Each row is a point on a landscape with many valleys, with its height.
From any point a ball rolls to the lowest of the 2 points nearest to it. It stops when none of these is lower. Distance is the straight distance between rows; heights are no part of it.
k44 h=0.97: 142 114 152 176 107 142 163 92 124 120 117 121 162 171 154 149 198 134 87 137 165 103 129 175 105 97 92 163 148 204
k693 h=2.34: 106 151 125 112 64 163 55 158 72 122 125 111 115 100 155 165 158 130 135 137 155 129 142 141 144 124 169 148 129 83
k633 h=3.46: 107 172 170 130 140 170 159 110 102 103 101 119 166 169 125 190 153 114 197 161 94 132 113 137 101 86 94 104 133 149
k912 h=3.57: 168 79 130 121 133 70 47 149 94 131 103 89 111 84 105 90 125 69 140 118 135 141 133 121 128 130 154 151 143 78
k267 h=2.72: 116 60 132 144 180 62 172 123 193 167 145 143 143 144 98 68 129 114 123 142 93 140 124 119 140 129 114 138 119 139
k160 h=1.24: 126 105 156 104 66 132 100 107 186 152 134 124 153 79 173 59 95 95 91 66 137 87 87 168 164 154 140 128 92 113
k304 h=2.87: 116 124 157 166 86 157 97 150 133 84 77 154 168 101 141 162 159 158 155 104 122 60 158 162 171 133 129 119 76 108
k23 h=1.57: 132 92 147 88 88 147 43 123 145 145 126 72 133 54 137 95 94 105 111 104 136 112 87 115 102 150 173 171 127 92
k902 h=4.35: 161 139 114 110 125 157 58 148 82 104 168 122 124 118 96 132 120 53 145 149 114 160 171 119 90 90 129 110 148 94
k366 h=2.85: 106 99 140 116 72 186 63 127 136 96 125 126 149 71 156 150 155 155 114 106 132 62 100 122 129 116 154 158 96 116
k776 h=2.26: 134 118 112 118 148 136 119 112 150 152 114 140 94 120 119 130 78 168 156 106 124 136 120 86 134 145 143 132 123 112
k946 h=4.66: 160 138 111 131 134 139 100 128 68 125 122 102 132 122 137 95 133 111 110 144 185 139 127 100 65 119 130 154 182 143
k720 h=3.88: 113 145 148 96 165 119 111 165 73 109 142 120 127 131 83 136 116 105 165 154 112 141 148 80 137 110 136 85 101 81
k959 h=4.92: 181 118 89 117 118 141 119 131 69 109 128 100 136 130 122 100 126 75 112 164 168 182 180 121 56 121 155 147 185 143
k715 h=2.86: 93 106 93 88 179 122 167 126 165 120 140 156 113 109 125 135 104 146 126 65 97 98 114 107 168 133 136 107 54 100
k370 h=4.32: 106 111 176 134 172 71 149 135 118 137 140 116 141 145 107 84 116 116 109 144 140 145 91 90 168 98 107 121 113 96
k38 h=3.24: 125 131 137 104 82 172 110 120 140 78 90 155 148 73 147 115 102 140 117 67 102 77 103 112 173 141 152 102 55 144
k71 h=1.81: 155 112 133 162 116 125 148 106 176 169 169 170 115 153 125 129 94 144 84 110 164 133 81 162 142 150 88 136 117 150
k371 h=3.35: 111 112 124 170 148 89 207 105 165 157 162 154 141 156 115 68 118 97 89 139 119 158 114 140 123 116 84 109 143 135
k816 h=5.82: 81 146 73 106 157 141 138 150 131 146 144 131 115 135 132 151 104 122 170 156 101 172 187 111 122 121 121 129 146 51
k68 h=0.72: 142 101 132 126 84 115 119 102 165 141 149 146 124 89 155 75 97 117 105 62 144 98 103 152 194 137 129 115 97 132
k583 h=3.50: 94 132 137 63 207 105 132 168 128 126 147 120 128 115 105 118 130 130 148 133 91 107 160 81 156 118 168 97 71 77
k752 h=3.94: 128 140 124 137 190 83 181 133 111 125 103 78 145 139 106 99 133 102 150 169 116 175 140 103 70 105 142 113 180 152
k879 h=2.96: 142 190 106 118 123 154 133 128 84 116 134 129 136 163 139 149 124 116 155 188 125 160 161 116 86 103 121 122 182 136
k434 h=3.61: 138 186 96 155 145 110 177 122 147 128 119 98 102 164 132 164 152 168 120 140 133 157 155 140 83 122 145 107 176 184
k994 h=1.00: 135 159 131 152 110 172 97 123 88 113 86 138 129 154 150 158 182 169 132 126 149 93 138 143 107 109 126 173 160 133
k669 h=1.33: 146 73 138 108 133 78 162 111 178 131 132 141 108 103 158 68 85 117 125 70 113 102 124 149 200 150 135 110 108 120
k783 h=1.89: 148 129 111 104 152 155 99 119 144 147 124 148 119 122 98 117 88 133 177 138 99 153 151 84 115 132 148 123 129 131
k924 h=6.05: 114 123 88 119 144 115 139 147 120 150 121 118 116 137 122 148 114 110 174 173 119 206 190 124 127 122 152 136 163 88
k607 h=3.42: 142 164 130 108 99 175 117 136 157 74 97 172 127 76 141 167 91 158 135 71 100 79 122 142 160 182 126 99 51 142
k303 h=7.79: 115 131 127 135 94 157 78 115 135 172 149 104 99 140 154 131 193 152 68 106 160 99 91 128 103 152 169 186 143 140
k37 h=1.88: 120 172 120 134 146 168 137 137 144 131 148 147 110 172 123 229 137 159 161 153 115 123 144 148 112 133 85 108 129 131
k743 h=1.01: 139 111 156 84 71 134 66 94 184 158 92 83 138 79 148 79 82 117 110 70 114 101 86 133 147 156 170 157 111 127
k123 h=6.63: 143 125 114 169 128 78 115 152 130 152 86 97 108 115 114 92 154 132 124 176 141 192 175 148 94 153 160 165 207 140
k721 h=2.71: 138 100 142 130 171 53 126 142 149 155 102 94 128 99 126 115 124 122 186 140 100 145 157 114 164 113 139 122 135 127
k778 h=2.00: 133 109 111 109 83 155 54 142 80 136 134 86 114 79 135 126 131 114 116 118 159 129 108 122 102 126 177 167 145 73
k83 h=2.64: 114 142 146 127 78 182 51 150 115 111 119 126 138 83 156 164 168 155 142 120 138 76 144 133 141 122 141 129 96 116
k886 h=2.25: 137 96 118 163 153 90 186 126 177 169 180 139 119 149 119 170 96 139 95 116 156 152 88 175 126 146 86 124 115 143
k35 h=1.46: 155 122 110 81 154 138 77 140 131 121 114 161 121 102 84 100 90 106 185 147 73 161 185 102 124 137 154 150 134 100
k526 h=4.61: 105 98 171 97 171 85 142 147 143 144 140 134 134 132 98 58 100 124 107 125 133 106 88 88 179 154 150 132 83 86
k50 h=5.09: 135 133 118 72 93 143 73 132 112 109 95 120 118 72 123 90 77 128 159 101 104 122 124 97 142 174 189 123 106 83
k913 h=2.22: 124 168 119 118 101 201 111 138 115 137 143 162 108 166 121 189 124 148 166 171 131 136 170 142 142 168 101 119 132 120
k261 h=3.89: 119 124 156 153 128 144 118 137 88 123 113 137 158 116 119 134 153 128 148 128 158 121 103 109 148 83 113 111 118 137
k464 h=1.29: 150 83 140 179 106 147 180 91 125 125 133 159 143 171 123 152 153 137 110 132 155 113 110 182 130 109 76 142 134 191
k972 h=1.15: 124 164 158 146 111 133 117 126 109 148 132 75 140 138 185 118 199 129 54 151 184 128 130 127 74 125 119 170 176 172
k599 h=7.28: 127 140 141 155 96 84 74 127 169 178 139 94 130 113 161 87 135 123 94 119 160 118 101 158 117 113 148 153 147 103
k763 h=3.07: 106 92 145 103 66 159 92 120 133 76 111 137 163 69 137 103 131 122 105 81 110 68 73 124 166 129 155 128 75 127
k598 h=1.48: 127 122 108 156 117 138 153 97 121 92 103 175 126 153 133 120 133 171 103 103 132 87 71 133 132 102 112 160 148 135
k562 h=1.53: 157 88 134 166 124 153 146 109 130 115 136 172 127 162 108 197 145 163 121 112 148 107 113 182 136 117 97 133 109 173
k302 h=3.68: 120 141 169 157 136 148 152 108 107 129 101 97 156 146 124 165 162 133 164 145 142 154 101 142 134 79 109 123 132 175
k81 h=0.85: 107 81 126 128 104 139 162 115 99 100 146 180 122 104 113 117 140 113 125 104 103 101 123 130 213 123 109 96 78 136
k101 h=3.15: 77 118 120 79 182 120 170 154 139 115 144 147 137 115 123 128 127 146 137 106 97 84 144 83 178 131 147 82 40 100
k786 h=7.54: 117 137 147 138 77 134 74 119 177 193 152 109 120 120 168 106 152 144 74 102 163 88 73 162 129 147 156 163 120 110
k341 h=1.27: 96 84 152 128 132 114 187 110 115 134 161 140 147 137 92 116 141 93 141 136 112 125 112 118 190 93 122 78 84 156
k634 h=4.09: 112 106 170 150 116 106 118 133 98 120 143 135 153 116 119 76 132 103 97 119 155 116 73 114 171 82 113 131 111 109
k319 h=1.98: 134 65 134 107 172 64 158 124 181 143 127 141 125 113 124 84 118 119 154 100 92 109 145 116 191 117 135 119 105 140
k936 h=2.59: 123 109 106 119 153 148 149 115 156 129 120 163 109 110 119 153 90 161 136 65 122 112 81 119 155 148 134 126 82 113
k868 h=5.29: 110 173 107 72 94 146 108 155 120 102 112 136 114 92 156 120 73 140 170 112 89 107 141 109 161 184 161 93 109 66
k922 h=1.50: 104 137 110 125 159 134 153 127 160 133 154 132 121 151 130 207 108 149 173 124 106 125 129 114 124 100 96 82 100 130
k619 h=3.60: 150 144 127 111 109 158 117 152 137 98 114 148 104 104 154 204 105 181 142 81 137 80 126 145 162 198 131 94 66 143
k118 h=3.49: 150 158 135 118 139 79 177 113 94 96 98 38 156 140 129 104 119 90 138 176 133 185 146 114 66 124 132 113 191 182
k19 h=1.25: 144 153 108 138 111 180 99 111 123 105 103 164 122 139 138 137 140 177 121 106 131 89 95 124 104 106 140 163 139 142
k810 h=0.60: 138 149 150 166 115 138 135 112 101 137 103 110 136 169 168 149 198 154 83 139 176 115 124 138 108 128 106 167 165 186
k496 h=4.04: 158 144 89 166 150 92 146 126 168 153 129 119 83 160 122 168 125 187 113 128 135 153 137 133 102 129 152 127 158 160
k708 h=4.29: 99 143 119 124 191 95 215 124 117 109 123 89 154 158 126 117 145 110 130 153 103 150 121 83 82 78 127 110 153 161
k504 h=3.18: 158 93 163 130 152 54 89 150 104 152 100 86 125 99 109 105 127 86 178 149 124 170 161 117 149 132 126 133 145 114
k67 h=2.93: 157 160 146 139 108 91 136 117 117 126 111 30 149 133 143 90 135 103 96 178 162 180 168 128 63 149 126 127 204 184
k235 h=4.10: 125 160 151 114 117 165 79 164 53 100 131 126 138 121 92 151 126 81 164 159 127 145 149 110 115 118 104 88 122 97
k386 h=1.78: 157 127 154 164 145 163 134 130 136 103 118 166 137 183 105 218 150 166 155 121 119 92 158 191 118 122 98 130 111 144
k161 h=1.05: 157 93 122 62 170 95 79 166 106 94 106 152 112 103 79 108 115 97 172 153 68 144 180 103 147 155 152 148 112 77
k466 h=3.70: 111 115 123 156 117 93 169 101 135 167 170 181 111 144 113 51 120 78 91 140 96 158 120 143 154 131 83 122 131 108
k359 h=3.85: 160 146 131 123 107 170 81 134 122 139 131 153 85 138 129 208 142 177 131 98 145 106 134 144 155 189 143 124 81 152
k606 h=5.45: 86 179 108 96 130 151 117 165 135 113 127 152 110 99 147 150 99 147 172 110 94 91 138 106 161 172 114 94 95 66
k639 h=0.82: 99 53 85 134 160 138 188 112 127 93 158 181 116 149 112 173 123 149 102 102 104 122 105 135 141 113 74 136 91 116
k195 h=4.42: 153 134 131 148 131 121 123 113 122 129 134 125 149 136 141 66 124 128 91 134 171 116 99 100 88 102 118 146 174 160
k424 h=4.60: 171 105 92 116 127 143 79 144 82 116 140 135 128 108 91 119 127 57 134 143 144 186 180 142 83 104 165 135 155 97
k770 h=5.61: 66 180 106 101 153 161 119 164 136 124 154 150 113 133 126 142 103 127 164 138 86 122 151 102 139 147 85 120 126 49
k49 h=6.94: 143 142 138 179 117 74 74 144 154 179 108 83 120 105 139 80 158 115 98 155 146 158 152 151 91 136 146 162 181 127
k51 h=3.74: 126 163 141 180 130 87 195 113 169 145 137 139 163 155 138 58 125 107 79 154 144 164 130 155 100 112 84 108 166 144
k830 h=4.21: 166 155 100 142 130 136 98 129 125 155 149 146 69 159 120 189 159 177 105 108 138 126 120 142 115 152 161 135 129 164
k768 h=2.56: 124 192 104 105 105 200 132 139 113 130 167 175 121 172 124 143 119 116 151 183 125 155 171 152 117 139 101 136 171 115
k788 h=4.12: 131 160 142 172 99 103 148 116 147 122 143 134 165 145 164 55 133 116 47 138 166 128 108 148 92 95 91 140 165 142
k898 h=3.19: 124 163 113 148 145 118 222 106 136 124 117 91 132 177 149 192 153 155 122 150 140 137 118 151 78 131 114 110 154 207
k609 h=2.14: 139 189 157 149 103 101 149 115 138 150 127 56 149 154 169 91 168 124 71 162 173 157 157 141 70 155 130 122 182 206
k285 h=2.77: 133 108 102 163 158 105 229 115 150 132 161 117 125 174 130 182 131 142 88 128 155 140 89 178 72 132 97 117 143 185
k421 h=0.55: 93 56 114 145 120 118 182 102 94 114 155 188 87 138 108 141 138 123 113 116 94 121 112 141 190 151 62 131 113 115
k630 h=1.10: 88 90 95 136 173 123 193 114 145 123 152 148 124 161 119 161 122 146 123 114 114 129 108 99 126 82 95 110 108 133
k445 h=6.32: 138 136 90 145 133 110 147 137 121 151 107 108 112 140 117 130 142 126 153 188 131 214 192 146 109 130 175 150 187 128
k175 h=4.86: 129 107 158 76 144 101 97 132 132 105 105 124 129 107 98 74 80 131 124 104 105 101 97 71 162 155 176 130 89 91
k796 h=3.25: 105 186 135 109 147 161 162 118 95 107 128 114 147 175 130 168 131 105 184 184 100 145 134 109 80 95 98 111 163 137

Where does a ball stop that starts at each point below?
k366 => k743
k504 => k68
k946 => k371
k424 => k161
k715 => k161
k386 => k810
k830 => k743
k752 => k810
k304 => k743
k816 => k421

Call two points neighbours if one is among the 2 nearest of the other. Go from one point of each pair to the other, from neighbour to neighbour, staying as low as possible. Name the highest point that can't be avoided.
k68 and k743 => k160
k371 and k161 => k959
k421 and k810 => k37
